Points, in no order, along strands that fork and pass close to each other.
In the rows, zero is written as 128.
Points whose rows are less than 137 apart are linked; no others are. Some points are linked to none.
(166): [152 164 230 146 180  83 145 130  95 131  73 144 151 149 111 124 147 150
 117 128 110 157 156  89 145  96 154 131]
(384): [209 119  91 120  62 120  70 108 171  98 140 148 153 107 132 132 118 127
 124 120 132 122  89 109 155  96 118 172]
(817): [ 70 110 167 157 178 100 133 145 159 147 107 156 137 126 113 110 130 131
 126 141  97 126 156 143 101 184 108 147]
(360): [137 140  79 139 121 172 115  83 104 170  97  75 164 150 111 194 114  85
 113 122  93 154 155  80 104 136 122 111]
(153): [142 104 169  90 179 117 136 119  85 127 153 202 109 107 146 148 161 139
 141 134 158 144  88  81 228  72 134 139]
(562): [ 91 192 151 112 133 102 160  93  79 146 155 131  90 136 124 135 164  78
 104 100 157 114 160 107 118  98 165 120]
(699): [102 103 157  93 128 125 166  65 115 102 134  87  76 111 180 152 116 131
 153 107 159 147 124 140 165 190 148 116]
(858): [183 130 130 115 109  77  76 130 136  76 119  69 154 120 109 124 140 171
 109 158 138  81 112 190 117 142 158 100]
(862): [152 147 145  91 105  84 146  89 135  94 118 132 106 117 145 135 108 144
 135  97 120 119 142 141 148 118 153 160]
(679): [ 40 134 132 120 115 119 192  94 122 110 118 154  93 175  96 133  94  87
 172 120  95 152 136 149 106 148  99  91]
(484): [ 94 131 122 156  94 159 134 154 155  78 154 143 116 150 126 106  98 104
 129  71  86 154 193 149 166 110 140  86]
(1060): [180 133 127 112  98  70  88 162 138  90 159 103 152 127 126 137 112 180
  97 107 108  86 166 185 124 126 161 140]
(1074): [ 96 115 177 155 123 148 174 141 117 113 114 151 135 131 131 128 150 177
 134  87 131 134 139 148 157  86  85 145]
(717): [138 166 121 102  88 129  90 101 144 172 112 119 119 108 170 157 135 126
 152 182 196 113  87 103  95 106  96 104]
(223): [217 142  97 158 137 127  62 143 144 134 112 142 176 106 142 115 127 151
 156 141 156 105  94 116 148  88 112 168]
(123): [194 130 100 138  80 146 112 118 164 147  95  70 121 115 163 133 102 137
 150 127 134 123 132 114  84  96 139  85]
(134): [ 81 119  96 144 162 168  70 139 190 150 155  98 158 104 120 110 134 120
  80 137  96 103 130 123  86 127 142 143]
(432): [168 112  85 140 142 129  96 161 117 134 110 104 172 134 116 108 111 170
  84 160 115 101  69 151 117 149  99 171]
(273): [126 165 126 143 141 141 151 181 138 195  98 122 102  96 154 101 126 130
  91 148 191 119 134 106 101 131 125 112]
(886): [153 129 148 108  93 105 105 115 168 107 109  50 134  75 147 130 116 150
 146 111 138 111 152 121  92  82 130 114]
(531): [134 101 135 107 183 119 151 114 106 117 187 193 128 126 112  77 122 121
 160  98 111 153  90 109 182  75 135 196]
(879): [132 121 166 100 121  86 137 122 163  94  92  78 110  73 127 115 125 178
 108  89 108 116 137 140 133  95 151 156]
(1071): [ 89 163 122  84 166 126 154  52  92 108 186  91  79 115 161 142 134 102
 141 125 176 131 121 156 142 168 162 102]
(129): [ 72 102 141 117  75 161 177 122 128 143 135 131  75 130 182 149 107 134
 153 123 148 167 141 113 141 123 109 112]
(10): [161  85 135  99 161 130 126 180 137  98 148 182 156 120 123 103 145 198
 130 116 129 112  69 151 202 104 118 182]
(332): [125 124  92 146 141 141 101 171 141 123 128 116 166 136 126 102 105 127
  43 141 108  91 108 147  75 152 141 124]
(639): [ 86 131 145 160 122 159 145 179 159 111 139 165  82 124 124  87 121  84
 101  78 124 147 182 121 173  93 153 131]
(984): [ 91 114 173 155 110 137 155 195 176 121 115 154 115 107 143 136 135 153
  99  92 132 118 176 143 175 102 125 124]
(212): [122  53 169 165 121 107 152 109  69 129 115 117 170 156 149 159 152 188
 131  96 109 108 134 208 132 131  70  91]
(914): [ 95  96 175 109 170 118 155  77 134 123  81 122 113 106 150 113 121 162
 201 144 126 174  74  95 145 120  94 132]
(371): [162 167 114 128 119 112 116 113 190  71 115 151 152 124  90  75 121 109
 143 114 116  87  98 171 118 134  99 161]
(667): [134 169 153 168 175 142 112 165 150 128 113  62 140 111 150  78  94 134
 122 129 140 131 146 134 103 128 152 152]
(840): [ 95 156 116 148 149 121 159 173  82 170 108 119 106 139 108  96 144 101
  66 145 161 123 132 117  67 150 128 117]
(498): [128 128 143 102 168 114 108  97 128 140 101  98 126  96 166 128  95 158
 191 135 121 170 100  66 147 128 120 178]
(412): [143 150 143 145 124 115 100 114 103 185 111 141 131 149 149 148 138  84
 115 198 170 127  84  98  88  99 111 114]
(164): [131 113 111 140 139 158 114 131  70 184 116  95 156 174 116 197 142 130
  91 140 110 161 183  68 132 132 131 124]
(586): [ 86 133 122 161 102 113 128 131 150  77 182 148 139 151 132  91  84 102
 174  84  84 113 167 196 140 126 116 127]
(416): [171 100  67 135  68 162  97 115 109 146  90 114 178 177 110 177  99 122
 116 137  73 151 108  97 102 123 104 111]
(469): [124  86 118 166  64 139 109 164 141 146 128 104 164 133 138 142 113 162
 138 126 119  99 135 179  75  95  73 103]
(538): [166 103 128 199 150 183 108 106 147 169 121 122  99 109 185 133 138  89
 189 141 168 156 127  86 126 164 130 120]
(634): [193 115 147 170 145  91  93 181 158 141 113  71 169  80 162  74  74 154
 107 136 156 113 124 138  95 149 148 147]
(491): [ 75 135 146 150 165 111 137  93  96 118  69 108 138 157  92 132 138  84
 118 153 104 152  93 116 100 127 112 105]
(105): [180 161 103 176 147 165 125 131  95 145 117 122 142 117  92 126 146 116
  99 131 150 107 133 121 102 134 116 157]
(1070): [138 131  54 106 157 170 138 158 155 167 168 117 126 103 115 117 138 123
 105 139 130 117 165 107  87 232 151 143]
(5): [207 121 133 105  91  86  90 140 136 111 123 119 136 117 124 142 145 172
 131 190 174  85 108 159 137 192 154 115]
(924): [136  66 207 166 129 116 147 139  87 132 131 157 161 132 153 159 157 156
 112 112 150 123 128 157 153  82  85 117]
(368): [188  82 157 103 193 101 151 129 115  99 178 209 148 110 161 118 127 140
 141 123 117 156  70  83 213  81 122 145]
(2): [ 91 144 124  70  84 132 168 143 154 115 138 156  78 108 152 132 117 138
 134 131 168 130 113 124 144 109 121 103]
(64): [154 132  91 116 141 158 119 101 135 171 121 109 138 141 151 130  97 135
 199 112  89 185 131  86 124 119 141 171]
(539): [115 146 103 143 134 116 171 185  78 180 167 147 121 146 103  99 128 124
  78 123 155  99 190 156  63 179 126 131]
(784): [110  94 145 159 112 168 127 112 149 164 143 126 107  99 177 144 145 123
 164 126 149 155 163  98 131 151 125 150]
(454): [149 103  80  67 129 112 107 129 124 120 109 106 145 149 100 150 136 169
 101 158 101 104  74 148 125 150 124 143]
(986): [187 122 121 180 154 167 135 157 145 183  80 153 105 100 172 110 112 113
 145 145 190 144 118  87 123 146 128 101]
(958): [163 164 142 101  86 105 121  71 141 128 118 127 110 101 157 155 162 122
 103 188 201  90  99 107 132 129 126  65]
(31): [119  80 136 169  95 106 138 171  80 127 132 114 186 172 131 136 113 178
 106 124 118 106 152 202 111 133  80  98]
(1027): [185 131 113 147 136 118 104 199 182 119 129 180 177 109 120 104 121 161
 151 115 151 106 104 152 171  91 110 186]
(697): [119 156 149 168  72 128 116 132 136 142  57 101 150 146 120 140 108 142
 173 133  72 147 150 143  82  71  84  63]
(587): [124 142 141 164 168 115 125 102 105 164  80 135 126 134 115 102 114  78
 138 166 140 144  82  98  77 137 118 128]
(252): [ 43  98 171 102 160 118 138  61 138 104 129  90  72  97 173 137 112 141
 145 116 131 144 101 144 161 128 167 112]
(367): [158 109 148 132 144 138 151 152  70  88 189 169 124 186 116  99 104 118
 145  86  94 170 131 159 190  71 183 124]
(806): [157 149  97 133 162 160 110 188 148 160 134 141 114 118 112 103 145 127
  66 177 145 110 153  84 101 199 170 147]
(45): [188 176 103  83  69 102 109  82 158  94 141 140 116 117 136 146 139 131
 150 124 130 118 134 108 151 117 138 158]
(452): [118 165  86  61 103 116 154 149 130 152 142 153  98 127 162 128 124 170
 162 164 171 127  95 124 132 127 102 150]
(442): [155 103 126 128 112  96  80 154 166 121 137 150 128 146 110 136 124 141
 109 192 128 118 123 145 122 202 148  95]
(283): [134  98 108 158 123 165 104 136 129 116 182 175 142 154  99 119 139  99
 153 100  79 161 148 124 156  87 137 180]
(312): [ 88 128 193 119  91  54 178  95 143 150  90 199 108 111 138 147 131 124
 108 100 117 108 167 154 105 100  66 100]
(144): [114 110  78 121 146 146 157 161 106 140 178 138 133 146 101 134 133 121
  65 127 119 107 161 155  98 236 146 136]
(59): [142  89 130 149  73 142 118 138 102 179  90 111 159 148 149 186 142 169
 147 151 130 129 133 144  85 116  68  87]
(601): [146 132 122 101 133 132 132 116 146 110  96  66 120 101 114 140 156 149
  82 122 113 112 161 108 122 187 155 104]
(991): [152 121 198 157 118 145 138 134 105  76  73  73 144 150 116 147 145 176
 131 116 111 134 151 178 155 123 139  71]
(605): [100 184 121  96 130 111 140  63 104 124 132 126 123 137  67 152 165  58
  93 129 106 123 143  90 103 127 145 126]
(843): [109 154 129 165 108 106 136 134 155 100 154 173 155 139  99  86 113  90
 156 103 123  93 139 179  96 124  73 147]
(750): [ 77 140 142 104 156 125 153  87 153 128 158  67 119  80 148 116  98 151
 134  96 119 119 202 121 103 172 136 137]
(523): [ 80  78 133 127 134 139 164  96 100 117 151 125 121 165 136 131  97  83
 185 113 103 165 121 139 142 172 117 103]
(816): [ 88 175 165 173 126 110 148 143 110 135  73 131 147 167  98 128 125 120
 166 122  85 160 181 135  80  95  82  81]
(238): [145 149 131  92  88 140 131  78 132 119 167 148 105 106 142 124 157 109
  64 139 192  96 136 108 124 140 154  66]
(381): [118 117  69 129 155 158  94 139  96 120 185 116 146 152  84 127 142  69
 122  91  85 152 131 107 161 124 179 176]
(24): [133 155 123 114  75 146 129 136 167  84 112 131 105 112 120 127 142 127
 120 128 153 104 103 140 144  90 109  91]
(1082): [131  78 131  99 174 137 162 135  93 106 147 176 133 150 112 135 164 154
 117 113 114 118  60 167 168 123 114 162]
(263): [ 84 100 139 112 165 118 143 129  68 189 149 131 152 153  80 200 160 136
 120 141  96 146 198 112 133 147 144 150]
(872): [130 114  88  97 154 143 106 119 145 127 129 128 148 141 102 153 134 153
 152 154 100 134 100 111 130 182 121 189]
(256): [196 162  84 146  85 177 112 110 159 141 125 117 124 131 150 123  92 122
 181  96 118 156 146 106 118  93 133 124]
(1089): [101 158 108 116  90 155 126 117 121 155 210 150 108 119 150 146 164  94
 113 151 189  98 170 117 102 134 125  87]
(830): [ 65 142  96 135 125 174 121 139 105 122 131 140 101 145  68 134 168  56
 112 149 121 143 104 105 144 107 155  93]
(808): [147  82 110 103  67  97 152  84 112  99  98  95 107 116 142 141 115 114
 106  98 114 129 124 135  97 135  97  93]
(960): [122  87 101 147 117 158 108 136 109 125 170 144 133 170 155 111 115  92
 159 114 118 145 110 130 138 137 121 141]
(556): [128 179  87  92 112 129  86 150 147 176 144 139 117 116 167 124 100 157
 179 176 157 119  80 131 102  86 106 153]
(431): [ 51 104 181 107 169 101 141  78 150  89  75 130  89 100 140 119 125 118
 133 132 125 134  71 133 147 115 110 127]
(871): [194 121 132 116 109  59 107 212 150 101 125  92 165  87 114  85  65 165
  86 114 138  91 140 151 100 132 176 136]
(330): [ 98 147 108 117 111 152 100 132 100 120 164 160  82 137 124 137 163  64
 115 146 145 153 118  85 176  69 175 132]
(614): [143 108 132 119 149 121 123 176 139 127 112 169 105 134 121 116 148 128
  90 146 123 124 126 126 154 185 172 136]
(880): [126 120  60 112 170 155 114 132 135 132 164 119 143 136  38 141 145 100
 156 136  94 131 124 101 150 161 162 188]
(742): [ 57 166 136 164 134 140 168 132 121 133 107 129  98 139  53 109 128  90
 185 125  94 151 169 145  91 138  94  95]
(407): [143 121 155 127 136 122 118 153 107 146 138 191 111 115 136 131 151  99
 113 145 152 160 113  63 193  76 155 161]
(668): [ 91 175 162 121 159 111 157 136 147 121 154  80 116  98 161  75  94 137
 132  96 144 126 165 130 109 132 167 149]
(282): [154 119 114 155  73 169 110 160 110 160  71 114 161 191 106 176 129 163
 162 149  79 157 130 125  95  94  99  78]
(125): [108  90 135  93 185 129 157 126  90 113 154 161 130 162 135 122 133 148
 103  92  79 146  95 121 169  93 151 188]
(69): [110 150 148 130 181  96 133  62 103  90  78 144 117 145  71 136 165  68
  97 123 110 123  89 115 126 158 141 128]
(135): [101 150 125 126 118 137 115  80 124 121 202 113 112 122 176 138 145 104
 154 144 175 115 134 162 129 161 134  93]
(666): [ 72 160 109  89 176 152 139 113 152 118 152  69 114 115 105 135 123 140
 105 109 104 125 165 125 142 187 172 120]
(346): [131 159  99 126 129 121 130 108 158  70 103 154 117 127 101  99 157  99
 126 127 147  96  63 164 157 108 107 132]

A fork is a point with three links. Follow the links from the first point to the second and name the forks in between, in order.
(129); (360) | (2) (282)
(960); (538) | (282) (2)
(69); (879) | (717)
(31); (914) | (2) (717)
(123); (843) | (717) (2)

Follow the links from the first point to the second, and from the first to the third. Name the last point that the two ways share.
(614); (886); (212) | (2)
(523); (556); (164) | (282)
(587); (586); (273) | (2)
(64); (605); (639) | (717)
(360); (872); (24) | (282)

A fork is a point with three links, a tip a point with one. Leave the first point through the second and follow the links. Name the first fork or tip that comes.
(442); (5) | (601)
(886); (879) | (830)
(858); (5) | (2)
(10); (1027) | (717)
(816); (742) | (134)
(371); (843) | (282)
